Each row is a point on a landscape with many valleys, with its height.
A ball rolls from a point to the lowest of its 2 nearest points, and stops where none of them is lower. Distance is the straight distance between rows; heights are no part of it.
tupuz (h 358): 3  2  17  18  23  1  23  -15  -2  5  -8  -17  -6  -13  15  -7  11  -7  7  20  -10  -7  -10  -3
gati (h 314): -3  -8  13  31  14  -8  10  4  -1  -3  13  -16  -2  -12  7  -6  6  0  17  14  -2  -15  9  -10
safu (h 690): 1  -13  -11  14  20  11  15  7  -6  -26  6  15  18  -20  -9  16  -6  25  14  -26  26  7  -4  2
lufe (h 603): -6  2  -7  -9  -11  -4  -27  -3  2  -16  9  -6  14  33  -9  34  7  -4  -16  -24  15  -3  -10  12
muset (h 698): 22  -6  33  8  6  -18  -5  -18  2  -10  -1  -17  23  -29  -2  9  12  9  7  -15  17  -14  -12  24
Vuvav (h 352): 2  -7  7  16  5  -1  10  -8  1  1  15  -18  4  15  5  9  -17  -15  -5  19  -9  -26  -1  -6
ziv (h 873): 40  17  -26  3  -11  -2  6  -9  -7  -21  -16  17  -11  19  16  2  5  -17  -31  8  -38  25  14  1
Siz (h 555): -19  -2  6  -1  8  -24  -9  -9  13  1  17  -16  1  23  0  15  2  -17  -7  11  16  -20  -4  3
Tivu (h 820): 38  5  -7  -4  -29  -20  1  -5  -15  -29  13  8  -13  33  5  -4  -4  -27  -25  12  -28  -1  18  -19
roz (h 422): -9  15  -17  -36  -26  12  -27  10  10  9  -8  19  -26  12  -13  10  -6  13  -12  -28  -1  17  12  3
Puba (h 273): 10  -17  18  26  10  -14  13  0  11  -24  15  -15  -1  -27  1  -17  -6  8  26  20  -4  -7  10  3
Sisel (h 247): -16  -10  -22  12  6  36  14  23  -11  5  -3  6  -4  -16  12  -9  -27  20  8  -1  -12  6  6  -34
saf (h 800): -2  -5  26  -12  2  -21  -15  -25  -8  7  -6  -4  -13  -30  -10  -43  9  -7  15  26  20  13  -2  25
tozo (h 711): 11  -17  0  26  13  -8  14  1  -2  -24  6  -3  22  -10  -6  15  0  16  17  -17  11  -4  2  10
Bub (h 538): -23  3  -5  15  1  8  11  3  -11  -5  -6  -5  5  5  16  11  9  -10  -8  11  18  0  -7  -30
refa (h 736): 7  7  2  5  -22  1  -29  16  2  -8  -11  -13  -21  -2  9  -2  17  -14  -20  15  -18  -9  15  5
Zug (h 309): 1  -4  -12  25  16  19  20  18  -21  -3  5  -1  11  -7  12  -5  -11  8  9  15  -10  7  5  -28
Sipuv (h 673): -14  6  -41  -4  -18  23  -26  5  -9  -5  3  10  -5  18  -10  17  -6  16  -5  -26  6  5  0  1
teg (h 730): 24  -13  -6  25  -14  -18  -24  -11  15  -20  37  -10  24  4  -17  7  -32  2  -9  -11  -24  -22  12  17
gif (h 92): -27  5  -7  -9  -7  30  21  21  10  23  -26  14  3  -22  -9  -29  -22  24  11  7  5  16  2  -25
puvab (h 333): -23  -1  17  -7  9  -4  3  9  -7  27  -7  13  1  -10  1  -27  15  -6  16  9  19  7  -6  -3
zev (h 712): 21  5  -16  15  -26  -8  -29  1  5  -22  20  -7  13  21  -12  17  -7  -14  -11  -1  -12  -16  3  4
vona (h 777): 6  -4  -30  5  28  -10  7  3  30  9  -4  10  -17  21  12  3  12  -15  -11  27  -16  7  0  30
Gar (h 750): 14  3  -34  -13  15  -11  5  -8  18  -7  -16  14  -16  25  16  16  14  -19  -19  9  -18  26  1  22
Lag (h 630): 10  -5  20  -17  4  -24  -23  -9  7  30  -7  5  7  -3  -14  -6  25  1  3  -8  8  5  -4  30
Sab (h 579): -19  -4  -6  5  5  -15  -15  -6  10  -10  9  -12  22  20  -15  31  8  -1  -8  -8  23  -14  -1  8
nivi (h 286): 3  -8  26  -2  10  -11  20  -20  7  -2  15  -21  -23  -19  -16  -49  -5  6  25  28  -11  -12  -16  15
Nenom (h 536): 2  -5  10  -24  -3  -32  -11  9  10  5  11  -8  -24  27  -17  3  12  -16  -12  -1  -2  -18  11  10
Ranep (h 740): 19  -12  7  36  5  -10  -1  -13  11  -31  18  -16  31  -14  5  17  -30  0  3  -7  -1  -5  13  17
disam (h 514): -31  -5  12  -11  11  -16  6  -2  -4  13  16  -1  7  25  -8  4  5  -7  5  7  21  -9  -15  -8
mitok (h 365): 7  1  -19  23  10  18  19  5  -20  -9  13  -10  8  19  15  14  -19  5  -4  24  -21  -5  -8  -25
tuta (h 738): 14  -2  1  7  -16  -12  -16  3  19  -12  44  -18  -14  -5  3  -21  -45  -25  -16  -5  -27  -31  14  1
girut (h 773): 17  -14  9  10  3  -13  -17  3  5  10  -2  -3  11  -26  1  -13  18  26  20  -4  -5  9  -2  24
Pada (h 635): 6  -1  10  -5  1  15  16  -7  -18  1  -10  -2  24  -21  -3  20  -7  22  3  -37  13  0  -15  -8
som (h 554): -35  -8  3  -10  16  -7  10  -3  -2  4  7  14  9  2  -11  0  8  3  14  -3  35  -5  -6  -9
kap (h 367): 0  -10  30  -6  4  -30  15  -7  4  9  22  -1  -16  -5  -23  -45  5  12  31  27  -5  -10  -11  17
bokuf (h 249): -6  2  -16  -24  -10  20  -18  25  14  31  -14  21  -12  1  -18  -10  -14  27  5  -23  -2  26  10  0
sef (h 658): 8  2  20  -16  4  -12  -27  -1  -7  40  -20  3  11  -16  -7  -27  11  4  4  -17  15  26  -2  26
pufut (h 334): 0  -1  -15  -25  -16  15  -17  5  8  25  -9  24  -10  0  -24  12  -16  23  -2  -40  -7  17  -4  4
muzos (h 624): -36  -5  -25  -20  1  25  5  -2  0  18  1  11  -10  17  -11  12  -13  10  -7  -7  9  2  -7  -28
buz (h 717): 14  7  40  1  3  -3  10  -21  1  -26  -9  -14  26  -32  -2  25  14  -2  9  -21  37  -8  1  12
ses (h 256): -8  -6  -2  5  11  5  3  20  6  2  -6  8  7  -32  14  -19  7  11  24  6  12  14  2  -9
filor (h 722): 9  5  -8  23  -20  -14  -32  -5  13  -26  36  -12  23  8  -7  6  -30  -20  -18  4  -11  -32  16  6
Zupi (h 761): 12  -4  -2  22  0  -2  -22  15  -1  -1  0  -12  1  -9  -2  -5  10  13  7  1  -10  -7  4  13
sim (h 681): -1  13  7  -13  -6  4  -28  6  7  30  -29  15  15  -9  -10  -4  5  10  -2  -23  15  18  -1  16
bib (h 751): 4  2  1  18  -8  1  -24  21  -4  9  -18  -11  -11  -18  15  -12  13  6  -5  12  -16  0  12  4
sevim (h 563): -22  0  -6  16  7  4  -11  10  -2  -3  -13  5  0  -13  7  16  11  6  -6  3  20  -3  -3  -10
mita (h 284): 3  2  -4  2  13  6  15  -8  -5  17  -2  -9  -4  23  6  11  -2  -6  2  14  -15  -4  -8  -3
lofet (h 179): -21  -5  -4  2  10  25  23  26  1  7  -8  16  3  -29  6  -19  -14  18  21  1  4  8  3  -30
Rinaf (h 511): -14  9  22  -20  14  -16  -5  -7  -2  30  0  -5  -15  6  -3  -9  24  -20  -6  13  12  -4  5  9
Madur (h 608): 14  -2  16  11  6  11  2  3  -10  -14  -20  -2  24  -32  4  21  7  19  1  -23  14  12  -11  2
fofun (h 680): 17  -5  22  14  -4  -9  -8  -4  -7  -9  2  -19  24  -10  -11  14  3  12  7  -23  -12  -11  -3  15
vaso (h 131): -26  2  -5  -15  -2  22  0  26  6  30  -17  20  -11  1  -12  -26  -14  20  9  -1  1  16  8  -14
Vanot (h 393): 4  6  14  7  -2  -18  -3  -12  11  -5  22  -26  -14  16  1  5  -17  -22  -13  13  -23  -32  3  -1
mulo (h 451): 4  -8  6  -15  -9  -18  -1  -6  7  -3  23  -15  -18  30  -4  8  -1  -19  -8  0  -18  -29  5  -4
kover (h 735): 18  -2  6  28  -6  -10  -27  -6  8  -21  14  -16  21  -4  -7  16  -22  4  -5  -2  -18  -17  2  22
lemo (h 697): 6  4  -27  15  -19  8  -26  8  -8  -16  15  5  3  25  -5  17  -8  -2  -10  -1  -12  1  7  -1
tigu (h 633): 12  9  -1  -13  -24  3  -25  -7  -14  -10  -2  -2  13  27  -10  30  9  7  -16  -34  -7  1  -10  12
limum (h 600): 6  -6  14  -16  3  -27  -28  -1  12  14  12  -4  -9  7  -18  -4  20  2  0  -5  0  -17  4  29
kaba (h 543): -28  -3  -6  -2  18  26  37  11  -7  -8  -3  10  10  -12  12  1  -5  -1  19  8  26  4  -6  -32
koref (h 728): 16  -6  4  23  12  -7  13  -6  0  -39  8  -8  30  -15  3  27  -18  1  12  -12  27  -6  12  4
rugo (h 320): -7  1  16  4  20  4  41  -19  -5  11  -10  6  1  -7  9  -15  13  0  28  21  -3  1  -11  10
supak (h 321): 2  -6  5  22  16  11  27  7  -6  -17  -5  1  4  -31  27  -6  7  -2  25  25  0  -3  10  -17
tokip (h 718): 10  5  4  3  -11  -16  -38  11  0  3  -19  -9  -11  -3  2  4  28  0  -15  -3  -5  -5  7  28
fupo (h 661): 12  0  10  8  -10  -2  -8  -6  -11  -7  -3  -9  25  11  -9  30  -6  13  -8  -32  -2  -6  -10  9
rapas (h 849): 47  16  -9  4  -15  -6  3  -3  -21  -19  -6  0  -18  23  12  1  6  -21  -27  21  -36  5  15  -14
bini (h 598): -40  -14  -21  -11  9  21  21  7  -3  13  -3  12  -6  -6  -11  -3  -12  15  14  -4  14  2  -12  -22
sadom (h 571): -2  -4  25  -24  13  -22  0  -6  0  27  8  -7  -23  2  -8  -30  13  -7  0  22  3  -5  1  27
safa (h 453): -31  6  16  -20  11  0  4  -8  -2  23  -11  -9  -10  15  6  9  20  -14  -13  14  17  -6  -10  -4
logon (h 313): -16  -8  9  -1  1  -3  -4  9  4  13  -12  20  14  -23  0  -10  10  12  17  -6  28  13  -4  7
lon (h 397): -26  7  6  -19  11  9  -4  6  3  31  -12  9  3  14  7  -12  12  -7  -7  8  13  8  -5  -12
vibi (h 729): 8  8  2  25  -16  -8  -12  -9  14  -15  36  -16  5  -6  6  -11  -37  -28  -17  9  -15  -35  6  3
nuf (h 898): 33  27  -36  -10  -18  11  20  -6  -11  -15  -13  24  -22  24  19  1  0  -6  -19  -9  -28  39  9  -14
bukur (h 925): 25  17  -28  -8  -41  6  15  -3  -22  -16  -9  24  -27  20  15  -8  6  -16  -23  -9  -15  33  22  -25
baf (h 495): -10  15  -14  -27  -17  15  -13  11  -2  19  -10  13  -23  14  4  1  8  2  -17  -14  -7  20  7  -11
lepif (h 651): -24  -5  -41  -26  -19  19  -18  0  4  7  7  8  -14  10  -6  16  -14  9  -1  -19  11  8  -5  -17
gigur (h 699): 1  10  2  0  -3  2  -31  12  4  10  -13  8  3  0  -1  5  25  11  -4  -17  7  8  -1  15
moru (h 268): 7  1  8  10  13  1  11  11  4  -19  -9  3  -3  -41  20  -17  18  -2  27  29  23  8  14  -8
Dar (h 785): 25  -1  1  -5  -33  -32  -7  -12  7  -31  19  5  -23  22  -7  -9  -13  -26  -25  -3  -30  -18  21  -7
vesu (h 584): -5  0  -2  14  0  14  -10  3  1  -6  -17  3  19  -11  3  21  1  4  -4  -26  22  5  -15  -1
tef (h 784): 7  -10  17  8  7  -18  -11  -5  -2  1  -3  -3  6  -32  -6  -30  17  14  22  17  17  13  -6  27
guza (h 573): -36  -12  -4  -2  17  19  22  13  1  0  2  18  9  -7  -4  2  -5  11  18  -5  35  -3  -4  -15
bot (h 510): -19  5  0  9  11  28  28  0  -11  6  -12  3  8  -11  21  6  1  -1  1  12  5  7  -13  -30
Tate (h 433): -22  5  -2  -18  6  24  34  1  -2  31  -19  11  5  3  -2  -18  -9  4  8  7  -12  17  -11  -8
maki (h 481): -21  10  -14  -3  7  38  29  -1  -3  23  -24  3  -1  1  13  1  -7  8  1  1  -5  7  -21  -27
lafan (h 565): 3  15  -7  -22  -8  4  1  8  -12  6  -9  1  -18  24  9  9  19  -15  -24  -1  -14  9  2  -10
veka (h 638): 11  10  -16  -26  -13  -4  10  -8  -10  -10  0  -2  -16  41  16  25  8  -17  -15  4  -13  10  -10  -7
Vusal (h 664): 10  -10  -6  -1  6  19  27  -6  -21  -21  3  6  28  -13  -11  29  -24  22  3  -31  22  7  -5  0
pur (h 221): 1  -9  24  14  13  -7  25  -18  14  -11  14  -24  -15  -20  -8  -28  -8  4  24  23  -12  -26  1  5
por (h 706): 8  9  -27  -34  3  0  14  -13  10  1  -18  10  -21  31  16  19  10  -16  -20  -7  -10  27  -14  3
vivuk (h 362): 0  1  -7  -7  25  19  27  -5  -7  25  -23  3  4  10  8  -4  12  0  1  17  -14  4  -10  -1
Bef (h 244): -14  6  30  -9  13  -1  27  -17  -7  13  -4  8  -2  -16  0  -26  16  -9  21  24  10  13  -11  -5
badi (h 755): 22  4  8  -8  -31  -19  -23  -5  19  -25  31  -9  -21  1  -1  -22  -23  -37  -27  -3  -24  -32  12  3

Where does a ball stop that starts at each point below?
Gar => gif
fofun => disam
bib => mita
koref => mita
bukur => filor
buz => mita
Lag => mita
